A landscape with many valleys, sampled at points; each row gives a point and its height.
From any point a ball rolls to the lowest of the 2 points nearest to it. It stops when none of these is lower. Distance is the straight distance between rows; heights are no part of it.
K_487 height 1.76: [-27, 22, 20, 5, -40, 12, 24, 4, 29, -8, 2, 20, -4, -12, 9, 33, -1, 9, -33, 33, -16, -12, 13, 9, -19, -9]
K_339 height 3.65: [-7, 19, -18, -2, -18, -19, -37, -10, -2, -3, 14, -16, -13, 7, 3, -9, 15, -7, 2, -61, 2, -4, 21, 30, 31, -19]
K_443 height 2.98: [-10, -37, 1, -20, 43, 4, 4, 14, 6, -4, 13, -11, -10, 15, 20, 0, -20, -12, -29, -22, 26, 4, -5, -11, -9, 11]
K_63 height 1.34: [-5, 45, -12, -13, 2, -23, 1, -12, -19, 8, -13, -5, -29, -11, -37, 10, -9, 6, 32, -28, -27, -22, 33, -30, -5, 18]
K_515 height 4.50: [-19, 3, -29, -12, -15, 17, -42, -5, 9, 17, 23, -8, -7, -20, 13, -18, 0, -1, -13, 3, 19, 7, 11, 9, 8, -13]
K_913 height 3.84: [-15, -13, 15, 35, 10, -7, 15, 3, 3, -6, 10, 9, -12, -7, -11, -5, 3, -3, 3, -17, -3, 9, 0, 13, -43, -5]
K_743 height 4.48: [4, -2, -27, -4, -9, -10, -4, 33, 26, 23, -1, -5, -21, 32, -13, 2, -2, -11, -20, 2, -11, -11, -10, -21, -8, -2]
K_820 height 4.06: [14, 10, -4, 8, -8, -17, -31, -23, -22, 11, 21, -11, -21, 21, 12, -2, 1, -14, 1, -28, 3, -7, 21, -4, 47, -27]
K_749 height 7.06: [-14, 18, 3, 38, 15, -9, -1, -5, -33, 1, 23, -5, -14, -17, -7, -5, 2, 2, 33, -15, -3, -10, 31, 19, -14, 28]
K_28 height 6.34: [-29, 6, 11, -20, 52, 10, 10, -10, -3, -4, -7, 35, 44, -34, 27, 24, -5, -21, 15, 30, 7, -24, -5, -19, 18, 0]
K_99 height 2.10: [-9, 20, 21, 48, 6, -3, 11, -3, 17, -23, -14, 18, 19, -8, 24, -3, 12, -8, 32, 6, 12, 1, 0, 20, -17, -8]
K_950 height 5.97: [23, -12, -1, -2, 26, -2, 7, 16, -9, -16, 5, 17, -23, 2, -7, -22, -10, -16, 13, -35, 8, 32, -8, -23, 25, -20]
K_837 height 6.73: [6, -5, 12, 1, 39, 14, -11, -3, 19, -22, -19, 16, 34, -19, 31, -5, 20, 33, 16, 24, 14, -3, 1, -20, -12, 21]
K_705 height 6.80: [-24, 21, 34, 39, -4, -13, 38, 30, 2, 7, -16, 20, -14, -6, 1, 30, 7, -15, 10, 10, -3, -11, -15, -32, 1, 10]
K_723 height 3.27: [18, -9, 9, 54, -12, -6, 1, -11, -40, 12, -6, 10, 8, 14, -16, 3, -1, -8, 13, -1, -24, 1, 15, 1, -35, 3]
K_527 height 5.90: [-13, -1, -13, -21, -19, 7, 23, -2, -3, 37, -13, -6, -15, -17, -14, 5, 16, -5, -17, -24, 6, 9, -11, 4, 8, 12]
K_773 height 3.89: [-15, 50, -27, 10, -12, -3, 20, -12, 5, -14, -31, 20, -32, -6, -13, 3, -21, -4, 5, 5, -34, 6, 13, -12, -21, -18]
K_995 height 1.87: [14, 7, -13, -49, -27, -29, -4, 2, 10, -26, -19, 8, -12, -16, 6, -17, 31, -15, 2, -31, -50, 27, 5, 4, 7, -1]
K_933 height 6.93: [-9, 20, 8, 47, 29, -2, 0, 25, -35, -24, 29, -35, -19, 19, 14, -3, 4, -1, 41, -2, 10, 1, 17, 32, -11, 22]
K_442 height 7.17: [13, 3, -11, 39, 29, 33, 4, -14, 3, -11, -11, 5, -12, -23, 22, -21, -4, 33, 4, 36, 47, 8, 12, 16, 15, 1]
K_753 height 5.69: [4, 0, 18, 6, -7, 22, 12, 8, 4, 6, -30, 0, 14, -14, 2, 2, -10, -8, -39, 3, 21, 22, -24, -17, -42, 11]
K_754 height 5.99: [-12, 33, 24, 8, -14, -13, 30, -9, -11, -6, -15, -1, -11, 2, -34, 21, 12, 20, 16, 20, -29, -21, 13, -15, -21, 11]
K_273 height 1.66: [-1, 10, -17, 6, 23, -35, 2, 6, -23, 14, -22, 11, -45, 5, -21, 10, -14, -12, 30, -24, -20, -4, 26, -37, -10, 6]
K_441 height 5.93: [-29, 38, 16, 6, -35, 2, 4, -7, 6, 24, -16, 17, -3, -22, 7, 14, 14, 4, 5, 40, -20, 1, -15, -14, -5, 12]
K_345 height 1.47: [11, 4, -29, -60, -7, 8, -8, -5, 17, -13, -16, 14, -6, -11, 15, -28, 25, -20, -4, -24, -6, 19, 0, 6, 27, -16]
K_513 height 1.48: [7, -2, 11, -4, 10, -18, -17, -12, 12, -25, 8, -53, 14, 4, -1, -10, 10, 21, 11, 12, 19, -18, -13, 31, -22, 16]
K_605 height 6.13: [-7, 7, 4, 5, 44, 34, -18, 8, -7, 13, -11, 28, 53, -15, 25, 13, -16, -1, -7, 27, -3, -33, 8, -10, 21, 13]
K_143 height 2.79: [-28, -1, -5, 7, -41, -4, 32, 0, 3, -7, 10, 12, -9, -3, -21, 15, 0, 6, -31, 8, -41, -15, 14, 19, -19, -14]
K_851 height 4.80: [-15, 2, -16, -31, -9, 10, -20, -33, 11, 2, 29, 2, -17, -4, -19, -29, 12, -9, 2, 9, -5, 2, 31, -4, 15, -19]
K_543 height 5.31: [39, -19, 19, -12, -10, -17, -15, -19, 4, -20, -4, -21, 22, 3, -11, -24, -3, -6, -39, -35, -6, -14, -7, -27, 26, 0]
K_278 height 0.93: [7, 24, 14, 4, 18, -11, 14, 6, 9, -16, 8, 38, 17, -14, 19, 13, 7, -7, -16, 28, 33, -10, 5, -7, -20, -27]
K_108 height 6.54: [-12, -32, 12, -3, 38, 16, -16, -27, 15, -19, 8, -16, 2, -6, 22, -23, -11, -20, -38, 28, -6, -7, 3, -13, 1, -1]
K_412 height 5.76: [21, -5, -7, 25, 1, 27, -20, 7, -14, -21, 15, -18, 19, 4, 41, -11, -13, 28, -21, 35, 20, 8, 8, 33, 27, 13]
K_445 height 6.18: [14, -17, -12, -11, 27, 20, 7, 6, -2, 10, -3, 15, -6, -2, 6, -29, 2, -7, -1, -13, -3, 13, -33, -27, 12, 3]
K_721 height 3.28: [21, 7, -24, -33, -12, -33, -9, 10, -7, 18, 10, 18, 7, 1, -14, -9, -9, 15, -8, -1, -20, -9, 4, -2, 26, 2]
K_809 height 6.19: [-7, -12, -3, 32, -5, -14, 16, 16, -16, -14, 7, -3, 36, -9, -8, -9, 1, -9, -13, 23, 15, -24, -21, 20, 19, 1]
K_423 height 5.45: [-4, -12, -4, -12, 11, 15, 16, -14, -3, 0, 3, 5, 31, -11, -14, -3, 6, 24, 1, 42, 3, -29, 22, -2, 22, 19]
K_18 height 4.94: [24, -5, -11, -19, -21, -2, -11, 32, -1, 34, -13, -11, 7, 28, -6, 5, 1, 3, -11, 12, 19, -1, -16, -14, -5, 0]
K_662 height 4.05: [-16, 1, -15, -28, -8, -41, -8, 16, 20, 20, -6, 5, -27, 15, -1, 21, -4, -2, 0, -8, -19, -28, -23, -20, 0, -3]
K_631 height 5.25: [9, -9, 10, 30, -24, 14, -27, 10, -7, 12, 2, -30, 20, -13, 6, -3, 19, -3, -3, 24, 38, 29, 12, 27, -2, 20]
K_131 height 7.39: [-1, -17, 1, 11, 1, -2, 3, -4, -12, 23, -20, -6, 16, -34, 13, 2, -25, -47, -2, 42, 24, 23, -6, -16, 12, 9]
K_499 height 6.63: [0, 34, -12, 35, 0, 31, -27, 15, -8, -31, 10, -23, -7, 24, 3, -15, -2, 35, 28, -11, -2, 15, 13, 32, 11, 15]
K_457 height 5.01: [2, -6, 18, -13, -27, 5, 36, 31, 17, -12, -12, 1, 11, -4, 2, 14, -11, -10, -12, -3, -40, 18, -25, -19, -24, 16]
K_617 height 6.55: [3, -9, 24, -10, 10, 1, -21, -19, 14, -12, -13, 5, 14, -10, -9, 5, 8, 25, 0, 19, -7, -11, -4, -27, -17, 15]
K_858 height 6.27: [-1, -24, -8, -1, 15, -3, -22, -22, 21, -10, 1, 3, -2, 14, 2, -6, -25, -17, -17, 19, -3, -9, 14, -14, 18, -27]
K_608 height 1.58: [-5, -15, -9, -11, 35, 34, 6, 0, 0, 25, 6, 2, -3, -6, 38, 16, 13, 2, 29, 5, 43, 4, -9, 28, 29, -4]
K_250 height 2.45: [-20, 9, 13, 4, 9, 9, 28, -17, 22, -19, -1, -12, 16, -28, 1, -14, 37, -3, 13, 33, -3, -20, -4, 7, -18, 19]
K_941 height 6.20: [-10, 16, 15, 6, -10, 14, -10, -6, -11, 24, 3, 29, 18, -20, 14, 13, 17, 1, -5, 40, -12, -7, -20, -24, 13, -16]
K_464 height 5.24: [0, 6, -8, 2, -5, -6, 10, -11, 7, 10, -1, -3, -5, 9, -9, -9, -4, -6, 18, -27, -14, -3, -1, -15, 1, -21]
K_173 height 3.85: [-31, -21, 1, 15, 18, 13, 3, -14, 30, 9, 8, -10, 15, 3, 9, 17, 3, 21, -19, -42, 18, -5, -16, 17, -12, -4]
K_307 height 7.44: [-23, 2, -6, 5, 4, -31, 21, 34, -3, 15, 25, -7, -4, -18, -16, 14, 1, -19, -11, 23, 19, -17, -8, -8, 9, 13]
K_731 height 6.21: [19, -24, 5, 22, 9, 12, -29, 1, -19, -19, 7, 18, -6, 8, -18, -15, 10, 16, 20, -18, -23, 15, -5, -3, 15, 1]
K_573 height 3.26: [21, 24, -19, -30, -29, -23, -21, 11, 3, 4, 13, -18, 10, 14, -11, -15, 7, -11, 18, -37, 3, -6, -1, 23, 36, -26]
K_698 height 5.34: [-4, -10, 34, -1, -33, 16, 38, 3, 1, -19, -11, -16, 24, -4, -6, 6, 4, -19, 5, -2, -5, 18, -18, 0, -25, 17]
K_242 height 6.79: [-3, 33, 7, 26, 0, 5, -16, 3, -16, -21, 27, -31, -8, 8, 6, -11, 16, 13, 34, 7, 11, -14, -7, 34, 8, 4]
K_643 height 6.58: [-27, 28, 18, 32, -12, 6, 25, 17, 7, -1, -1, 0, -9, -15, -29, 11, 0, -19, -10, 24, 1, -9, -25, -20, -23, -9]
K_380 height 6.17: [1, 0, -18, -29, -40, 12, 15, 14, -6, 17, -14, -3, 0, 12, -27, 6, 16, 5, 13, -6, -20, 15, 3, -8, 5, 15]
K_746 height 5.91: [3, 5, 16, 7, 35, 21, 6, -15, -8, 12, -14, 1, 55, -18, 7, 13, -15, -4, -24, 26, 22, -34, -5, -1, 6, -3]
K_581 height 3.69: [18, -11, -24, 14, -9, -1, -17, -8, 1, -3, 10, -21, -9, 14, 29, 11, -21, 10, -1, -20, 26, 25, -6, 43, 44, -23]
K_706 height 4.15: [8, 4, -22, -3, -24, 24, -50, -8, 6, 22, 18, -24, -3, 7, 39, -2, -23, 6, -1, 11, 34, 16, 9, 34, 29, -15]
K_512 height 3.97: [10, -2, 27, 24, -18, -13, -20, -21, -29, 0, 12, -23, -17, 14, -15, -4, 13, -41, -3, -25, -25, 13, -11, -14, 3, -1]
K_179 height 3.67: [20, 8, -11, -31, -7, -39, -5, -10, 4, 6, 0, 12, -13, 2, -16, 4, -1, 24, -13, -29, -42, -18, -19, -6, 0, -2]
K_262 height 7.59: [5, -22, 2, -11, -1, -19, -20, 18, -1, 16, -3, -12, -7, -9, 19, 4, -13, -15, 0, 40, 17, 5, 12, -7, 4, 16]
K_407 height 2.38: [-16, -23, -24, -29, 27, 25, 0, -25, 8, 13, 22, -7, 16, -7, 6, 1, 18, -16, -14, 10, 15, -14, -6, 25, 16, -10]
K_140 height 4.95: [-5, 17, 1, -3, -24, -33, -5, 3, 5, 11, 10, -9, -5, 4, 17, -27, -1, -34, -7, -38, -5, 4, 3, -24, 19, -23]
K_452 height 7.00: [-8, -4, 31, 18, -5, -10, 41, -15, 0, 19, -24, 16, -7, -13, -1, 14, -21, -3, 25, 15, -14, -1, -24, -33, -7, 0]
K_379 height 5.52: [-15, 12, 6, 3, -18, 3, -14, -25, 4, 10, -9, -11, -30, -29, -11, -12, 0, -3, 25, 10, 2, 8, 7, -12, -9, 10]
K_251 height 7.23: [-28, 5, 4, 7, -9, -19, 11, 12, -16, 11, 36, -22, 1, -13, -31, 0, -2, -2, 13, -2, 10, -10, 24, 0, -11, 23]
K_692 height 1.46: [-24, -4, -12, -46, -15, 25, 24, -37, 20, 6, -4, 9, -10, -13, 1, 23, 16, 2, 8, 0, -11, 3, 10, 6, -21, -2]
K_678 height 4.19: [-6, 41, -17, 41, -14, -10, -12, 1, 11, -16, -32, 12, 0, -1, -11, -16, -29, 6, 30, -9, -26, -3, 4, 1, -12, -3]
K_627 height 5.63: [38, -20, -3, -35, 21, 3, -1, -7, -6, -13, -9, -5, 26, -4, -20, -9, 11, -2, -30, -14, -1, -11, 6, -6, 47, 10]
K_197 height 4.26: [13, 1, -9, -44, -8, -3, -5, 22, 0, 7, 15, 19, 4, 11, -2, -4, 0, 22, 17, -4, -18, 10, -30, -4, -26, -1]
K_832 height 5.98: [18, 5, -2, 6, 16, -4, -6, 6, -14, -15, 21, 13, -25, 24, -19, -32, 13, 12, 32, -34, -24, -9, -6, -13, 49, -7]
K_462 height 2.01: [-12, -1, 0, 10, 38, 40, 6, 27, 4, 9, 5, -9, -11, 2, 27, -8, 9, 25, 24, 6, 54, 12, 11, 11, 12, 6]
K_224 height 5.64: [-13, -34, -16, -1, 12, 10, -4, 25, 1, 14, -9, 26, 5, -1, 3, 16, 10, -12, 3, 37, 5, 22, -3, 20, 4, -8]
K_297 height 1.71: [-4, -1, -2, 14, 28, 8, 0, 23, -4, 3, 0, 33, 35, 1, 39, 11, -18, -14, -29, 14, 27, 3, 0, -1, -19, -19]
K_792 height 4.56: [6, -7, 19, -8, -17, -46, -3, -16, -9, 21, 11, 4, -20, 15, 0, -3, 8, -20, -15, -37, -3, -6, 24, -36, 32, -34]
K_497 height 3.25: [-34, -6, -2, 11, -6, 14, 18, -5, 12, 9, -6, 6, 40, -2, 4, 34, 7, 2, -6, -19, 22, 6, 3, 20, -14, -9]
K_326 height 5.70: [-34, 19, -3, 10, -26, -3, 2, -10, 5, 40, 4, 2, -8, -20, -11, 4, 16, 3, 7, -13, -1, -15, -17, -10, -8, 20]
K_568 height 6.70: [-7, -3, -7, 2, -1, 5, 13, 18, -2, 0, -17, 15, -12, 15, -24, 5, 5, 33, -12, 25, -8, 4, 31, -25, -17, -4]
K_450 height 5.13: [-6, 4, -5, -15, 0, 3, -18, -25, 7, -6, 9, -3, 13, 6, -13, -8, 2, 24, 19, 23, -9, -19, 35, -3, 17, -11]
K_358 height 2.47: [-20, -25, 1, -15, 45, 22, -9, -8, 8, 10, 7, 18, 13, -1, 41, 15, -27, -18, -37, -9, 7, 1, 4, 1, -31, -8]
K_759 height 2.04: [-34, 3, 7, -16, 14, 0, 34, -28, 27, -24, 2, -10, -4, -8, -8, 14, 18, 10, 7, 14, -20, -17, 5, 14, -32, -8]
K_735 height 5.74: [-9, 41, 24, 1, -15, 0, -8, -26, -9, 14, -6, -4, -16, -18, -31, 19, 19, 19, 11, -8, -8, -3, 24, -17, -32, 0]
K_782 height 1.49: [3, -15, 9, 15, 1, -35, -12, -8, 3, 5, 7, -18, -13, -9, -20, 2, 7, 5, -6, -5, 12, -30, -7, 22, 16, 22]
K_807 height 5.28: [29, -24, -8, 4, -8, 3, -3, -9, -18, 3, -19, -19, -54, 19, 13, -11, 13, 4, 23, -10, -2, 15, 7, 16, 42, -14]
K_567 height 4.44: [-13, -1, 12, -8, -2, -17, 15, 29, 2, 14, 14, 37, 21, -3, 40, 45, -1, -4, -29, 19, -12, 2, -25, 5, -19, -18]
K_741 height 5.51: [18, -21, 9, 20, -4, 18, -29, -4, -12, -21, 21, -24, -6, -4, 17, 3, 5, 23, 13, 24, 25, 30, 13, 21, 6, 24]
K_52 height 6.44: [11, -3, -5, 19, 6, 23, -30, 14, -22, -22, 13, 0, 3, 30, -8, -17, -12, 27, 40, -34, 1, 32, 1, 17, 17, 6]
K_938 height 5.95: [7, -4, 4, -39, -10, 35, 2, -6, 10, 0, -20, -2, 17, -10, 22, -3, -23, -34, -23, -4, -2, 20, -16, -32, -25, 8]
K_524 height 3.40: [-17, -27, 11, 17, 33, 0, 20, 16, 14, 3, 12, -1, -14, 4, -17, -5, 3, -3, -23, -8, 33, 8, 7, -20, -26, 12]
K_77 height 1.96: [3, -11, -4, 30, 11, -24, -10, 0, -8, 7, -8, 3, -4, 14, -11, 14, 13, 44, 10, -4, -6, -15, 12, 29, 11, 25]
K_244 height 2.49: [4, -11, 4, 21, 17, 10, 11, 11, -3, -9, 6, -22, -33, 19, -6, -9, -7, 18, 28, -6, 33, 10, 18, 16, 10, 12]
K_989 height 5.49: [-6, 16, 10, -4, 9, -9, 25, -5, 10, -26, -12, -4, -8, 26, -30, -6, -4, -16, 20, -37, -15, -15, -22, -33, 25, -18]
K_629 height 6.45: [-11, 40, -29, -34, -39, 16, 22, 0, 5, 3, -5, 0, -22, 0, -25, 9, 12, 3, 14, -25, -32, 0, 34, -14, 7, -2]
K_26 height 2.78: [3, -10, 8, 23, -25, -20, 0, -13, -23, -13, -5, 12, 11, -3, -19, 1, -1, -4, 8, -19, -48, 7, 5, 19, -27, 19]
K_474 height 2.58: [-11, 2, -13, 18, -8, 4, -13, -4, 16, -11, -18, 17, 27, -2, 8, 5, 1, -3, 15, -1, 7, 13, -4, 24, -18, -18]
K_185 height 7.02: [7, -4, 5, 11, 43, 38, -19, -15, 0, -16, -8, 10, 13, -28, 46, -18, -14, 18, 12, 21, 29, 6, -8, 17, 30, 13]
K_88 height 2.33: [23, 16, -17, -27, 9, 30, -25, 18, 2, -1, 30, -14, 1, 32, 19, -27, -16, 6, -3, -5, 19, 7, 15, -12, 3, -26]
K_27 height 7.20: [-5, -8, 6, -9, -11, -15, 29, -16, -1, 20, -30, 9, 10, -12, 8, 15, -39, -19, -10, 20, 4, 9, -8, -23, 0, 1]
K_626 height 4.98: [12, -5, 3, -4, -21, -1, -26, 8, -18, 19, 16, -26, -8, -19, -12, -9, 13, -8, 5, -8, 29, 26, -1, 34, -26, 20]
K_135 height 1.07: [10, -4, 9, -11, -2, -33, -26, -2, 6, -23, 12, -38, -2, 2, -18, -7, -2, 7, -28, 24, 6, -18, 0, 12, 1, 28]
K_204 height 3.98: [11, -4, 3, -52, -7, -25, 27, -2, 1, -12, 11, 5, -11, 10, -3, 12, 5, -2, 5, -26, -24, -4, -29, -8, -17, -2]
K_386 height 5.61: [24, -40, -25, 20, -2, -16, -12, -7, 5, 9, 2, -1, -52, 13, 19, -28, 6, 6, -12, 3, -6, 0, 23, 11, 21, -5]
K_121 height 5.04: [4, -2, 31, 11, 7, -19, -5, 7, 10, -24, -20, -20, 4, 15, -33, 29, -15, 5, 0, -13, -13, 10, -9, -23, -18, 24]
K_259 height 5.03: [30, -13, 7, -14, -18, 7, 0, -6, -18, 17, 5, -24, -13, 26, 2, -17, 21, 3, 37, -7, 18, 8, 0, 26, 18, -5]
K_343 height 6.88: [3, 5, 7, 17, 39, 19, -6, 10, 3, -20, 7, 32, 22, -19, 52, -3, 21, 29, 33, 10, 22, -1, 0, 9, 15, 12]
K_494 height 5.94: [11, -28, -19, -3, -11, -13, -14, -7, 7, -4, 15, -15, -17, 8, -4, -36, -8, -2, -34, 2, -14, -11, 19, -10, 20, -6]
K_346 height 3.01: [-10, -9, -27, -30, 11, 10, -2, -27, 5, 13, 12, 15, 14, 6, 14, 18, -4, -13, -30, -3, -18, -16, -10, 6, 7, -40]
K_873 height 6.00: [8, -12, -2, 29, -3, 17, -1, -9, -6, 2, 18, -10, 26, -6, 10, -7, -10, 19, -2, 11, 17, -13, -11, 36, 24, 10]
K_176 height 4.32: [2, -24, 12, 13, -8, 19, -4, -21, 8, 21, -7, -16, 4, 9, 5, -7, 7, 3, -18, -29, 14, 4, 2, 15, -18, 0]
K_293 height 3.70: [-13, -4, -7, -35, 2, -2, 14, 0, -2, 4, 24, 13, 16, -3, 14, 34, -11, -2, -11, 10, -7, -1, -8, 4, -27, -24]
K_624 height 2.77: [25, 29, -13, -36, -18, -38, -6, 19, -18, 3, 5, -7, -7, 17, -19, 0, 5, -5, 4, -10, -6, -2, 30, 18, 19, 1]
K_720 height 5.02: [25, -11, 0, 16, -16, -13, -12, 5, 2, -10, -18, -19, 12, 22, -19, -18, -8, 3, -19, -17, -15, -19, -19, 1, 2, 5]
K_180 height 2.16: [23, 15, -15, -21, -6, -44, -6, 13, -11, 3, -21, 2, -17, 22, -5, 13, -8, -13, 28, -25, -25, 10, 39, -15, -12, -3]
K_145 height 6.14: [-16, -6, -6, -8, 12, 16, -33, 1, 0, 21, 0, 28, 32, -19, 2, 21, 0, 7, -2, 30, -5, 19, -6, -2, 14, -19]
K_110 height 6.38: [-25, 6, 7, 45, -6, -12, 7, -5, -3, -11, -14, -13, 1, 0, -27, 5, 7, -17, -7, 16, -7, -13, -24, 17, 5, -12]
K_175 height 6.35: [5, -21, -3, -4, 31, 11, 7, -20, 27, -4, -11, 15, -9, -1, 13, -24, 11, 19, -7, 8, -4, -9, -20, -13, -8, 5]
K_592 height 3.66: [8, -8, 15, 46, -7, 3, -4, -32, -33, 12, -1, 8, -26, 2, -29, -14, 1, -12, -7, -7, -21, 9, -7, -8, -10, -1]
K_53 height 4.73: [2, 17, 6, 15, -9, -8, -3, 24, -2, -8, -8, -19, 10, 29, -32, -5, -7, 8, 11, -14, -16, -8, -3, -10, -29, 24]
K_669 height 4.18: [-22, -11, 22, 13, -8, -18, 10, -12, -17, -19, 23, -13, -14, 0, -7, -13, 9, -38, -5, -13, -17, 14, -7, 3, -30, -10]
K_926 height 7.68: [-9, -4, -17, 1, 14, -15, -3, 7, 0, 25, 8, -6, -21, 2, 3, 12, -13, -3, -22, 21, 32, -10, 4, 5, -1, -9]
K_559 height 5.33: [2, -21, 39, -10, -5, -10, 26, 4, 6, -21, -7, -20, 26, 3, -24, 14, -4, -6, -13, 1, 9, -4, -26, -28, -18, 11]
K_138 height 6.30: [-6, 2, 19, -3, 11, -17, 17, 8, -1, 4, 4, 21, -8, 10, -25, 21, -10, 42, 7, -4, -29, -12, 5, -25, -23, -2]
K_965 height 1.97: [4, -14, -23, -22, 11, 8, 14, -21, -14, 31, 21, 0, -4, -7, 16, 4, 12, 3, 1, -22, 38, -13, -20, 25, 23, -14]
K_333 height 4.71: [18, -16, 9, -11, -22, 20, 6, 10, -14, 18, 2, -22, 0, 16, -3, -17, 13, -18, -3, -16, 18, 29, 9, 4, -16, 10]
K_671 height 6.15: [-7, 10, -2, -18, -9, 42, -16, 14, 23, 12, -36, -7, 22, 16, 5, -6, -7, -32, -15, 13, 2, 20, -29, -31, -16, -9]
K_548 height 5.10: [-2, -29, -1, -14, 11, -4, 21, 33, -13, 10, 1, 40, 13, -10, 9, 22, 7, 0, -11, 30, -18, 6, -35, 15, -24, 14]
K_33 height 2.76: [49, 2, -13, -17, 20, 19, -30, 16, -9, 2, 15, -11, 1, 26, 33, -16, -28, -1, -26, -10, 35, 2, -14, 4, 23, -15]
K_983 height 1.86: [21, 3, -24, -50, 24, 34, -26, -7, 11, 2, 3, 4, 8, 7, 15, -27, 10, -15, -13, -7, 1, 11, 3, 8, 11, -27]
K_684 height 3.21: [47, 1, -10, -20, 2, 0, -13, -4, -26, -17, 9, -14, -3, 19, 26, 5, -20, 6, -19, -13, 45, 19, 10, 23, 47, -27]
K_149 height 3.50: [-18, 31, -8, -3, -30, -1, 32, -22, 11, 9, 3, 12, -45, -7, -8, 14, -17, 9, -14, -1, -37, -10, 20, -7, -21, -17]
K_275 height 1.59: [-15, 2, 9, 17, 9, -34, 20, 14, 9, -39, -11, 52, 26, -12, 24, 17, 17, -16, 18, 15, 18, -3, 3, 9, -10, -23]
K_399 height 5.73: [25, 19, 3, 3, 15, -4, -3, 28, 12, -20, -5, -9, -23, 26, -15, -17, 1, -5, 21, -46, 6, 5, 2, -32, 32, -15]
K_658 height 5.38: [5, 0, 15, 15, -11, 9, 41, 40, 16, -13, -16, 11, 24, 4, 2, -2, -14, -10, -42, 20, 0, -1, -34, -6, -27, 23]
K_830 height 4.45: [3, 33, 1, 28, -4, -7, -15, 21, 22, -19, -17, 8, 14, 7, -11, 0, -6, 11, 12, 16, -17, -3, -3, -26, -24, 3]
K_298 height 2.36: [19, -10, -4, 37, 9, -14, 9, 13, -3, 2, -14, -21, -12, 8, -18, 6, -8, 30, 33, 11, 21, -9, 10, 28, 31, 45]
K_563 height 5.68: [4, -20, 3, -9, 29, 24, 35, -39, -9, -4, -8, 7, 29, -19, -15, -15, -11, 8, -2, 21, 22, -22, -8, 6, 3, 2]
K_231 height 0.76: [-21, 6, 1, -21, -26, 31, 24, -11, 31, 3, -13, 6, -11, -33, 14, 38, -8, 12, -24, 1, -18, 6, 12, 1, -27, 5]
K_937 height 4.62: [8, -4, 11, -22, -23, -12, 0, 31, -8, -10, 8, 19, 6, 2, -15, 13, -17, 8, -3, 3, -36, 26, -9, -16, -43, 24]
K_395 height 2.30: [-1, -1, -18, -18, -35, -14, -14, 1, -8, -25, -3, 7, -5, -6, -14, -22, 8, -24, 4, -22, -38, 20, 16, 29, -23, 7]

Call two points neighbours if one is among the 2 nearest of the other. Go from one point of each pair to the other, from neighbour to neighbour, staying as low as possible. Name the highest point that can't be avoided.
K_63 / K_608: K_941
K_278 / K_345: K_669
K_63 / K_379: K_735
K_135 / K_608: K_244

Two balls start at each pair of points below. Name the first point that both come to, or write never.
K_27 / K_858: K_333
K_605 / K_262: never
K_543 / K_559: K_53
